Points, in no order, along strands that fork and pass close to each other.
In the rows, 128 means zero.
Points whose rows are less than 123 apart are linked; no others are. Some points are linked to none.
k58: [101 109 124  83 192 200 125 117 102 116  95  92 126 130 128 127  81 101
 113 135  96 102]
k128: [138 153 138 114 126  61 110  63 139 128 135 131 154 116  98 100 119 130
 153 141 111 170]
k203: [104 114 113 105 159 171 109 162 127  81 138 128 116 122 133 115  74 105
 130 125  78 125]
k777: [148 134 127 187 130 141 135 111 155 102 147 150  83  56 115  79 184 122
 119 130 121 128]
k706: [118  97 120  31 139 107 174 115  93 174 122 169 139 137 123 123 108  99
 128 127 135 133]
k123: [ 95  84 140  93 166 147 188 182 101 120  93 116  77 177 159 142 113 149
 120 139 103 127]
k522: [143 120  98 147 125 148 143  71 152 119 146 131 159 101  64  88 169 133
 134  88 132 141]
k272: [102 178 106 171  81 159  95 116 163 148  87 117 120 154 112 135 197  99
 152 151 168 140]
k694: [135 150 133 162 103 185 140 119 146 102 150 122 141 193 115 130 105 108
 218 116 106 133]
k521: [173  96 117 164 171 100 120 109 157 100 142 151 168 121 127 138 168 110
 140 171 123 141]
k38: [148 145  93 148  67 104  73 161 145 109 185 117 110 155 103 106 107 113
 169 133  95 140]
k339: [ 75 161 152 164 122 200  82  92 161  90 121  91 108  73  92 129 157 120
 126 129  97 114]
k670: [129 207 120 153  84 106 103 149 113 129 118 159  86  74 142 159 169 132
  96 111 170 154]
k461: [139  61 101  95 165 138 195 153 110 161 114 136 102 152 191 128 136 131
 103 149 118 122]
k446: [181 126 130 134 116 100 124 154 165 154 149 142 145  75 148  91 161 142
 115  97 171 124]
k629: [129  79 109 121 149 126 124 146  99 113 120 164 175 229 107 155 107 150
 119 103 129 106]
k928: [ 88 129 139 133 161 161 145 137 150  99 132 100 108  80 134  67 111 109
 126 122  60 159]
k682: [118 115 142  41 144  90 170 117 118 212 117  77 154 149 175 149 102 140
 132 137 138 115]
k971: [ 93 101 162  63 135 107 150 146 115 141 102 132 109  98 178 150 127 155
  92 110 131 138]
k716: [125 239 116 161 112 201 166 136 143 107  93 121  68 168  61 139 182 150
 126 131 124 127]
k986: [129 117 114 208 154 107 138 129 151 135 139 115 169 132 116 167 170 115
 127 162  95 130]
k52: [139 125 140  97 175 159 132 121 138  94 100 116 151 106 156 167 144  75
 124 106 114 143]
k804: [ 71 145 147 146 104  88 135  72 102 110 137 129 127 121 111 111 101 152
 141 121  79 156]
k807: [132 202  95 155  68 116  77 118 110  94  88 140 104 112 105 157 199 144
  90 117 183 141]
k674: [157 123 103 102 165 142 110 172 160 144 130 130 167 162 137 131 102  99
 140 102 163 159]
k888: [ 83  57 139 102 101 124 107  95 111 122 176 159 132  84 157 119 138 182
 144 130 148 125]
k312: [108 164 123 144  97 127 111  99 114 127 153  77 113 132 138 163 178 131
 191  84  97 173]
k132: [125 144 110 122 105  99 106  71 174 127 145 131 177  71  95 119 169 107
 127 122 142 153]
k270: [ 89 113 120  94 173 178 185 165  56 152 101 100 126 135 119 110  86  93
 125 153 109  73]
k481: [127 106  98 144 127 164 192  66 105 120 166 121 134 159 136 131 106 163
 113 108 118  91]
k56: [183 186 144 139 113 104 123 116 121 123 125 135  93  86 171 142 166 135
  93 147 187 158]
k927: [102  78 128  91 118  98 107 174 125 159 119 154 152 156 122  86  82 143
 114 129 111 115]
k229: [132 116 139 145 137 138 103 106  55 127 157 126 126  89 127 130 134 130
 152  91 128 150]
k440: [119 104 135 118 120 165 118 119 134  95  86  63 156  98 149 115 134 161
 130  70 106  65]
k991: [145 143 165 144 167 174 111 126 126 124 151  47 102 161 112 119 150 171
 189  89 145 151]
k839: [101 131 136 168 118 150 113 107 105 116 177 133  84  57 104 116 183 142
 138 120 109 159]
k661: [109 104 136 128  77 103  97 132 117 106  88  95 167 115 178 129 147 157
 110  90 107 107]
k334: [152 113 146  99 165 141 118 121 130  72 132 127  87 127 125  74 114 183
 120 134 173 122]
k752: [110 130 188 174 129 112 138 125 152 124 102 142  86 133 157 153 108 143
 118 129 114 149]
k632: [ 95 159 164 170 101 145  93 108 196 121 110 106 102  72 111 131 147 119
  95 155 119  90]
k158: [ 91  77  82  99 139 156 200 160  73 134 129  90 150 133 118 125 113  98
 113 204 114  89]
k849: [139 110 125  66 197 100 117 160 125 174 138 127 149 146 138 155 125 176
  92 170 137  98]
k204: [115 154 131  85 152 116 166 135 150 107 122 130 151 107 160 130  82 163
 138 174 153  99]
k576: [151 126 114 179  76 154 171  85 102 139 152 132 119 140 143 135 115 119
 152  92 100 103]
k33: [141 115 126 153  97  86 109 174 186 177 156  94 161 119 129 100 140 147
 127  89 118 127]
k154: [153 138 133 116 162 119 151 148 137  84 152 123 133 123 187 106 116 176
 126 137 176 116]
k251: [151 155 136 162 114 129  80 190 125 143 122  93  76  84 135 111 189  83
 123 125 153 165]
k292: [106 129 165 147 124 201 102 102 152  79 100  94  98 112 121 117 122 131
 127  87 112  77]
k237: [173 174 121 160 109  95 105 151 100 128 142  98  64 105 123  90 141  96
 132 105 115 183]
k70: [161 130 130 183  99 124  96 151 156 160 149 125 147  95 134 100 172 130
 108 155 208 134]
k622: [149 101 115  76 177 150 150 119 128  71 112 113 121 114 172 156 154 138
 127 113  74  97]
k596: [100 144 151 137  95 111 135  65  76 124 140 101 147 106 134 140 159 158
 162  87 113 157]
k859: [153 102 134 138 201 141 134 114 154  97 133  79 123 134 136 151 158 156
 141 154  72 113]
k809: [119 100 113 101 127 127 173 165  74 163 108 178 156 193 128 148 110 144
 117  88 148  95]
k379: [137 198 146 140 114 158 113 134 134 135 126  58 100 153 122 154 177 128
 196  97 141 156]
k396: [ 75  91 118  66 105 139 125 141 113 127 159 163 139  84 188 119 127 139
 118 128 129 142]
k984: [149 101 122 147 102 130 170 105 117 117 143 151 153 151 138 125 108 105
 203 127 102 103]
k426: [109 107 119 151 130 148  94 113 113 111 127 164 160 162 101 157 104 126
 128  93 109 111]
k145: [159 104 121 123 131 145 125  88  61  96 157 120  87 112 144 130 152 147
 170 144 104 113]
k948: [156 138 153  91 192 175 118 118 136  84 136 101 101 154 101  90 125 166
 166  93 140 155]
k880: [ 90 105 135  46 125  96 145 159  73 152 115 128  98  97 152 169 141 169
  65 173 127  93]
k373: [139 158 153 177 126 111 112 108 189 143 102 110 164  77 134 152 134 143
 106 125 156  94]
k877: [153 168 126 116  97 115  96 112 142 169 131 166 108 111 114 127  72  69
  88  91 137 147]
k788: [139 183 114 159 120 173 123  76 156  99 133 104 163 185  91 157 126 128
 209 137 161 122]
k900: [153 143 107 163  85 120  94 107 104 133 170 138 110 148  78 124  96  57
 154 120  94 131]
k119: [120 167 124 183 105 147  92 130 158 170 138 113 122 132 109 130 178 148
 125 114 188 141]
k380: [129 124 155  52 163  82 119 155 159 187 134 128 185 137 164 168 106 146
 121 125 141 105]
k133: [120  74 104  98 156 132 150  92  82 169 157 147 156 155 112 119 139 131
 131 140 118 138]
k702: [119 135 164 131 125 102 123 102 167  99  94 119 145  98 140 120  86 165
 122 132 149  71]
k93: [ 91 120 140  49  70  73 202 191  85 171  93  98  97 117  68 159 140 100
  91 183 164  80]
k823: [118 108 135 184 152 114 106 144 147 144 178 165 130 179  62 126  90 142
 148 162 104 146]
k384: [146 114 131  97 139 161 141 172 118 159 126 161 140  97 188 132  86 111
  92 113 147  87]
k35: [105 212 139 158  91 185 116 122 189  94 119  79 111 143 140 137  89 117
 141 133 158 138]
k672: [125 140 114 178 117 130 129 145 201 168 143 130  84 128 122 118 134  69
 121 132 106 161]
k703: [154 150 145 113 116 128  94 144 128 146 119 195 147  97 162 129  66  80
  69 113 108 117]
k705: [121 125 175 130 141 124 137 121 106 127 112 122  99 179 139 165 128 163
 164 119 110 161]
k18: [140 188 108 188  83 122  90 139 139 107  77 156 127 149 120 153 165  73
 154 176 155 138]
k330: [107 140 141  92 178 126 129 120 122  93  80 161 190 125 152 148 111  98
 105 106 141 165]
k73: [175  63 115 122 121 127 178 146 106 139 120 184 138 135 193 115 120 120
  97 100 146 113]
k139: [141 165 107 149  49  67  78 153 122 147 155 103 110 137 103  85 139 111
 118 128 108 172]
k648: [109  82 111 139 135 113 137 167 146 162 173 165 137 174 130 117  92 153
 136 158 121 125]
k171: [ 60 103  92  63  99 113 191 157  79 136 124 133 147 119  79 137  99 119
  97 190 102  64]
k283: [119 180 124 172 126 165 125  87 168  89 156  93 136 117 125 145 113 153
 162 156 176 117]
k422: [139  83 100 109 162 151 161  63 114 116 155 170 171 123  98  96 148 127
 139  91 142 141]
k69: [117  66  97 104 134 171 216 116  96 138 144 137 125 176  97 112 134 151
 150 124 105 110]
k527: [151 112 146  94 145 106 136 102 106 168  97  89 124 196 167 151 101 147
 143 122 128 129]
k75: [101  90 104  82 137 110 129 138  56 136 146 129 145 128 120 137 121 170
  38 150 116 101]
k951: [176 182 135 196 118  96 101 164 151 112 110 171 102 119 131 156 128 101
 146 180 166 106]
k353: [ 98 108 126  75 176 157 135 144 124 128 106 167 180 154 131 117  92 115
 132 118 178 178]
k431: [174 134 141 180 121  86 123 125 120 103  88 182 118 127 136 120 111 120
 106 164 164 134]
k544: [ 93 120 131  64 109  61 194 167  84 173  66 141 144 130  94 119 102 106
  83 184 133  75]
k333: [145  99 129 163 124 119  94  96 121 116 158 174  80 182  65 112 121 139
 159 159  80 155]
k917: [149  95 119  84 206 110 109 148 162 140 138  88 127 124 130 153 150 146
 134 156 109 139]
k664: [142 123 129 172 108 114  85  84  80 125 149 127  85 169 111 129 111  92
 141 176 106 156]
k571: [115 125 123 129 125 128 103 103 187 123 139 159 116 124 108 112  90  87
  98 123 110 167]
k556: [124  86 144  52 139  99 148 165 106 160  90 169 144 128 115  86  92 100
 106 166 123 105]
k163: [108 136 142 120 133  78 149  94 116 145 136 144 104  97 160 152  95 153
 117 116 111 130]
k713: [152 146 138 175 109 114 112 178 174 145  93 135 127 124 147 130 168  70
 103 118 137 168]
k192: [183 134 101 183 131 117 111 152 190 106 132 189 146 119  99 129 166  99
 139 160 151 106]
k724: [190 176 153 139 151  72 122 127 138 105 109 149 109 103 127 115 124 130
  83 124 148 158]
k463: [101 109 113 165  80 122 102 134 113 120 124 136 178 133 130 134 111 141
  88  63 119 143]
k473: [149 131 120 134 124 130 100 188 185 147 131  72 148 168 137 109 124 132
 176  72 140 146]

Follow the links from the first point to the second, and from the first to the third. Name the last point that the two ways share.
k73; k396; k705 -> k163
k431; k880; k777 -> k163
k928; k52; k571 -> k556
k58; k339; k75 -> k804
k672; k880; k35 -> k133
k379; k877; k33 -> k804

A fork is a point with three links, a tip a point with one. Leave the first point through the second and follow the links. Name the first fork or tip that comes.
k927; k648 -> k123
k380; k849 -> k951
k18; k272 -> k163
k661; k440 -> k596
k703; k877 -> k556
k373; k632 -> k809
